Each row is a point on a tangle of strands that fork and nearly touch. The rows are in no order.
Points whose rows are less than 112 apart are linked; no others are. Some points are linked to none.
Q_238: [-22  11 -39   5  46 -48  62 -40   3  -4 -17   0   6  -2 -72  11  -9   0
  39  -8  19   0  19  14  59]
Q_230: [ 30  16  11 -79 -37   1 -36  60 -14  61  -9   4  80  47   5  48  43 -16
  31   9   3  55  -6  28 -13]
Q_966: [-39 -21  -4 -26 -12   5  57  -4  26 -38  15  32  -5  19   6  -5 -17  31
 -14 -57  24 -30  46 -31  38]
Q_926: [ 35  13  32   4 -28  12  -7  59 -26  14 -24 -11  24  14  29  24  48  12
  23  15  18  11  24  11  22]
Q_849: [ 21   5   4  18  -4  27  12  47 -19 -40  -8   3  19  -9  25   5  35  22
  13  -6  27  -4  31  -6  18]
Q_834: [ 46   1  20  -8  -1 -36 -80 -20 -15   5 -30  -8  34   5 -14 -11  44 -59
  47  28  23  73 -15  16 -14]
Q_870: [ -5  40   1 -10  10 -64  19   3   0 -28  -3  34 -22   6   2   1  -1   6
  -1 -23  34 -22  60  -1  34]
Q_868: [ 33   6  27   8  14 -31 -21  27   1  85   6  -8  48  54   1  58  26 -25
  40  35  -4  24 -38  19 -21]
Q_971: [-39  20 -11 -42 -19   7  34   2  10 -17  21  -9 -31  42  53 -24 -56   2
 -39  -8  19 -38  19 -32 -25]
Q_898: [ -3 -40  -9 -16 -16  80  32   5  -2 -37   5 -31 -25 -24 -19 -23 -15  38
 -18 -28  12 -20  12 -15  52]
Q_408: [-25  -5   2 -23  -4 -23  48   5  -1 -43  -9  13   7  13  -2   3  14  13
   4 -47  55  -9  78  -5  60]
Q_51: [-25   2  -5   8   9 -26  53  18 -34   6   3 -16  18  45  21 -40  -6  32
  36  27 -30 -15 -28  29 -26]
Q_957: [ 18   6   6  13   3  46  -7   8  -9 -50  -7  23  -2 -19  24  -8  15  35
 -18  -2  -1   3  29 -35  11]
Q_68: [  9  -6  41   9  -1 -11 -37  49   6  60 -10   9  62  22 -22  56  39 -28
  29  24  -8  34 -32  45 -46]
Q_265: [ 30 -14  61 -17 -52  59 -20  43 -20  -6 -11  14 -10  -3  52   9  13 -19
 -30 -17   6   7  17 -20  -1]
Q_816: [ 34  58  11  22   0 -35 -53  69 -22   8   0  31 -16  45  43  13   8 -51
  35   4  21 -28 -32   1 -19]
Q_891: [ -2 -31  25  37   6   4 -14  -2  24  44 -23   1   9 -48 -52  34  23 -34
 -19  15 -40  19  11  10 -22]
Q_785: [ -8 -17  14   9  41 -31  -5 -25  24  35   3   2 -71  -4  19   3 -34 -73
 -27  23 -28 -21 -25 -21 -26]
Q_515: [ -8 -10 -40  23  -5  42  50 -23   9   2   4  -9  12 -58 -54  -6   5  14
   1   3 -32 -20  -9  10   9]
Q_965: [-32 -27 -52   0  36   7  74 -23   9 -12  30  -1  11  13 -31 -26 -29  27
  36  14 -29 -31 -50  20  25]
Q_509: [ 37 -20  34 -26 -52  22 -36  40 -12  19 -17  53  -2  -4  23  26  40  -2
 -12 -11 -40  12  18  -5 -23]
Q_184: [-35   4 -41 -11  26 -27  75 -21   0   0  -4 -15  11  16 -50   2 -17  32
  17   9  -7 -24  -9  29  44]
Q_310: [ -6  49 -24  -5   5 -31  -7   2  -6  48  -6   6 -56  25  33 -16 -51 -16
  -4  33 -33 -31 -20  -8 -33]
Q_367: [-10   5 -11   6  23 -28  15 -25   7  52  16  -6 -37  16  18  14 -32 -31
 -18  49 -37   2 -24   3 -40]
Q_306: [ -8   9  -2  14 -60  17  -9  36  -2   2 -19 -26  34 -61 -70  42  32   0
   2   2  14  16  24  44  16]
Q_12: [ 15  14  14  11  12 -45 -43 -13  -2 -17 -24 -23  37 -20 -30  10  61 -46
  26  33  34  66   1  44  -5]
Q_23: [ 48  17   9 -58 -56  -1 -41  32 -29  42   2 -42  57  46  22  35  42 -15
  44  16  29  66   1   7   7]
Q_362: [-25 -30   6  11  32 -33  24  -8 -19   1  12   6  28  64  38 -63 -30  25
  41  -7 -25 -21 -51   5 -47]
Q_947: [-18 -15  13  -4 -28  77  32  31   4 -29 -29 -35  11 -38 -36   2   1  10
 -27 -15  17  -8  39   8  40]
Q_922: [-51   0 -46 -44   0 -25  41  -5  26  -4  12  17  21  66  35  -7 -47  53
   7 -35 -14 -42  10 -17   8]
Q_335: [ -4  61  10 -17 -14 -41 -16  15 -10 -20 -12  28 -59   7  19  -6 -21 -28
 -17 -31  24 -41  43 -10  11]
Q_457: [ 22 -34 -18  43  -4  54   8  -5  -2 -24  -3   5  33 -65 -24  -1  34  24
  10 -10 -10  -9 -16   4  -3]
Q_688: [ 40 -29  13  46 -10  27  -8  16  -5  12  -8  27  36 -38   0  24  55  14
  15   6 -27   5  -1  10  -9]
Q_546: [  8 -22  53  26 -10 -14 -38  32   2  51 -19  10  54 -21 -58  59  37 -35
  11  -7 -22  28  -5  28 -42]
Q_100: [ 26  -5  43  48  36 -34 -39  14 -15  23 -35  25 -36   6   7  38 -15 -72
   4   9   1   9  -1 -28 -19]
Q_348: [-30  20 -38 -24  -6  -4  36   3   9   6  19 -30 -33  -4 -13   2  14  13
 -15  47 -14   5  23   9   2]
Q_527: [ -3 -59  51  21  -3  74  17  37 -23 -43   3 -34  12  22   7 -14   7  14
 -17 -42  50  -3  19  -4  24]
Q_65: [ 19  12  24 -11 -13  -1 -24 -12  -5  25 -23  32 -49 -21   2   8  13 -11
 -45  15 -19 -11 -10   5 -38]
Q_733: [ 24 -35  55   4 -17  77 -16  28 -10 -25  -4 -19   4   3  57 -21  13  -4
 -37 -38  31   7  18 -17   1]
Q_978: [  9 -10   2 -26 -34  41  -4 -52   8 -15  43 -26 -17 -30  44 -33 -27  35
 -41 -12  20  15  -3  -2  16]
Q_22: [-33 -34 -20 -32   2  12  20 -40  30 -33  21  13   5  -5  -7 -41  -3  57
  -9 -41  16 -18   7 -16  15]
Q_66: [-11  12 -46  20  31  -5  25 -36   5  -7  16  -3 -17   5  15  -8 -37  34
 -11   2 -23 -35   4 -18   0]
Q_360: [  3 -26 -39 -31  -1  48  24 -33   6 -40  19 -20   9 -31 -40 -40 -14  65
  -5 -47   5 -13 -26 -10  31]
Q_464: [ 41  44   0 -25 -15 -38 -75  30 -37  -4 -36  34 -41  10  10  37  15 -50
  15   7  24  38  -1 -13  -1]
Q_314: [  8 -26 -31   1 -28  47 -25 -57  25   8  37 -24  22 -72 -17 -10 -10  44
 -20   8 -22  25 -44  27   8]
Q_873: [  9   5   0  18  15 -10   0  19  -2  -7 -29   0  25 -28 -21  14  59 -23
  35  38  15  49  21  26  10]
Q_516: [ 12 -15  28  23  59  -5 -37 -46  11 -14  -7  39 -30 -22  33 -40  -2 -30
 -36  -8 -14 -21 -28 -12 -17]
Q_388: [ 34  44  18  -8 -35  15 -49  74 -25 -21 -17  39 -30  25  71  18   3 -45
  10 -13  24 -25 -15 -14 -18]
Q_513: [  1 -20   2 -10 -40  48 -36   3  13 -17  11  10   1 -35   6  53  16  32
 -42  22 -27  35   6  21  -2]
Q_377: [ 11  37  21  32  39 -42 -40  47  -8 -26  -6  41 -25  34  22  -8  15 -30
  31 -17  29 -23   1 -11 -25]
Q_36: [ 12   0 -13  13  16   2  29  35 -17 -34 -33  -5  22 -27 -29   9  42  12
  48   5  37   3  29  15  54]
Q_443: [ -1 -22 -10   9  24  -5  -7 -69  17  28  37 -24  -3 -13  27 -42 -41  16
 -18  16 -21   5 -58  -6 -28]
Q_136: [-15   2 -17  16 -25  -1   1   7  20  29 -13  -5  36 -62 -65  43  22 -25
  -9  17 -26  22  13  37  -5]
Q_295: [ -2  17  11  19  64 -24 -35 -27  15 -30 -20  65 -23  15  19 -28 -17 -22
 -25 -38   7 -39 -17 -17 -13]
Q_147: [ 26  13  25  36  -4 -29 -19  30  -9 -25   5  37 -36   9  12 -10  30  -5
   0 -12  16 -27   8 -22 -45]
Q_839: [ 28  53  17 -21 -12  -7 -29  58 -37 -30 -23  17 -17  18  51  25   8 -44
   7   4  52  21  25 -19   3]
Q_767: [-40  16 -21 -28 -15   8  81  -7 -12  -9  -1 -17   1  27 -29  -7 -33  52
   8  -9   7 -25  15  11  62]
Q_661: [ -9   2 -44   4  12 -29 -38 -43  35 -15  52   7 -13  -3   7 -54 -51  38
  -1 -65  10 -38   8 -38   2]
Q_429: [ 13  14 -32  40  24  15 -10 -23  -1 -19   6  24 -19 -24   2  -1  -3  24
 -13  -3 -26 -11  20 -29   7]
Q_835: [-27  15 -18 -23 -37  62  61  14 -10  -6 -10 -46  11 -45 -59   8 -16  -6
 -17   5   4   6  30  25  53]
Q_804: [  1 -11 -34 -12 -31  23   4  -6  10  -8  35   2 -34 -21   6  45   1  27
 -23  38 -31  19   8   6   7]
Q_818: [  0   6  16 -20 -73  12 -16  26 -10  -1 -19 -41  37 -37 -49  38  32 -16
   2  -3  26  72  49  28  17]
Q_587: [ 39 -11  24  17   2   6 -59  -5  -1 -23  12  37 -18 -11  13 -18  25  11
  -6 -25  13   2 -32 -28 -60]
Q_294: [-12 -30 -46  11  18   8  28 -41  -3   4  54 -23   6  10  -7 -49 -37  41
  27  16 -24   4 -60   2  -9]
Q_469: [ 47 -14  17  10 -29   1 -24  47 -16  23  -3  31  20   2  20  44  54  -4
  24  11 -28  19  10   9  -4]
Q_524: [ 15 -48  44  32  37  24 -31 -45  36   4   3   6  -3 -37  10  -3   2 -52
 -41   9 -30  15 -37  -7 -20]
Q_780: [ -3 -54  28  31  28  -8  15 -27  31  28  13 -30 -44  -6  13  29 -28 -58
 -27  34 -36 -20  16 -21  14]
Q_246: [-31  52 -22 -19  34 -39  -4  -9  19  17  -7  24 -33  45  19 -49 -59  -1
 -13  -8 -23 -56  -3 -26 -21]
Q_24: [ 45  38   0  -8 -16 -37 -35  21 -28  48  -1 -31  44  53  27  31  38 -23
  49  32  26  29 -21   1 -15]
Q_795: [-30   4 -24  22  17 -17  46  -5  -7  21  10 -52  22  11  12 -13  -9   5
   8  38 -42 -19 -35  48 -30]
Q_321: [ 36  10  18 -37 -13 -45 -70   0 -25  27 -51  27 -14  -4  -8  38  35 -65
  23  19  17  55 -15  19  -9]
Q_522: [-26 -44  14  33  40  19   9 -66  42   4  29 -29  11 -23  -2 -21 -17 -24
 -31  24 -34  -2 -41  -3 -11]
Q_124: [  8  -3  43   2   1 -11 -30 -10   4  53 -40  27 -25 -21 -37  20  23 -51
 -33  10 -31   8 -18   7 -37]
Q_790: [-40  36 -20 -45  -5 -17  54   5   1  -3  11 -25 -27  22  13  -9 -18   6
 -20  21  16  -3  28  -7 -13]
Q_861: [  8  -4 -20 -27 -22  31 -23 -58  22  22  33 -20  -7 -35  30 -45 -13  44
 -26  15 -16  24 -36   3   2]
Q_243: [ 14  52  24  -9 -17 -23   5   3 -36 -38 -14 -14   0   1 -21  20  37  -5
  -1  -6  44  47  46 -14  10]
Q_477: [  6  31  12 -25 -29   5  -5   7  -2   1 -20  25 -59 -12  32   3 -11  -4
 -40  11   8 -20  24  -6  -5]
Q_623: [-33   7 -49   6 -40  44  48   7  13   6  -2 -34  23 -57 -71  -8 -28  15
  -9  17 -22 -32 -15  36  16]
Q_271: [-31 -47   3  39  60  -6  36 -34  21  -3 -10  -1 -13  10 -55  -6  -7  17
  -2 -13 -13 -22   0 -12  22]
Q_223: [ -2  33   3 -22 -51  -1  15 -13 -27  -7 -12 -43  -3 -19 -52  16  14   0
  -7  13  38  61  45   7  32]
Q_821: [-33  19 -46 -11  32 -21  26 -13   6  11   6  -7   4  50  31 -33 -45  55
   2  -9 -28 -46  -2 -23  -9]
Q_342: [-56  -9 -34 -43 -17   5  39  -4  16 -23  53  -6   6  68  51 -21 -80  33
 -14 -47  20 -25   7 -33   5]
Q_293: [ -3  10   2  25  38 -39 -50 -30  33 -30  15  45 -15   5  14 -49 -38  12
  -3 -59  -2 -46   5 -32 -11]
Q_371: [-11   1 -20   2  30 -48  17 -12 -11 -37 -26  -4   7  -6 -60  11  22  22
  39  -4  51   2  30  19  51]
Q_991: [-28 -58 -12  29  53   4  21 -40   4  12  51 -57  19  37   3 -62 -60  19
  39  -2 -22   3 -67 -19  -8]
Q_241: [-43 -36   3  22  69 -21  16 -35  18  17  33 -15  15  70  23 -45 -70   8
  22 -16 -21 -28 -47 -29 -30]

A fork is a point with three links. Follow the links from the first point to the second and name the forks in between, in order.
Q_342; Q_147 | Q_821 Q_849 Q_36
Q_522; Q_408 | Q_443 Q_294 Q_184 Q_36 Q_849 Q_469
Q_861; Q_839 | Q_443 Q_294 Q_184 Q_36
Q_429; Q_65 | Q_849 Q_469
Q_515; Q_816 | Q_469 Q_849 Q_36

A fork is a point with three links, a tip a point with one. Leave the first point through the second and follow the links. Name the first fork or tip that comes.
Q_335; Q_870 | Q_469
Q_321; Q_464 | Q_587
Q_457; Q_515 | Q_891
Q_147; Q_377 | Q_36
Q_513; Q_804 | Q_821
Q_821; Q_922 | Q_513
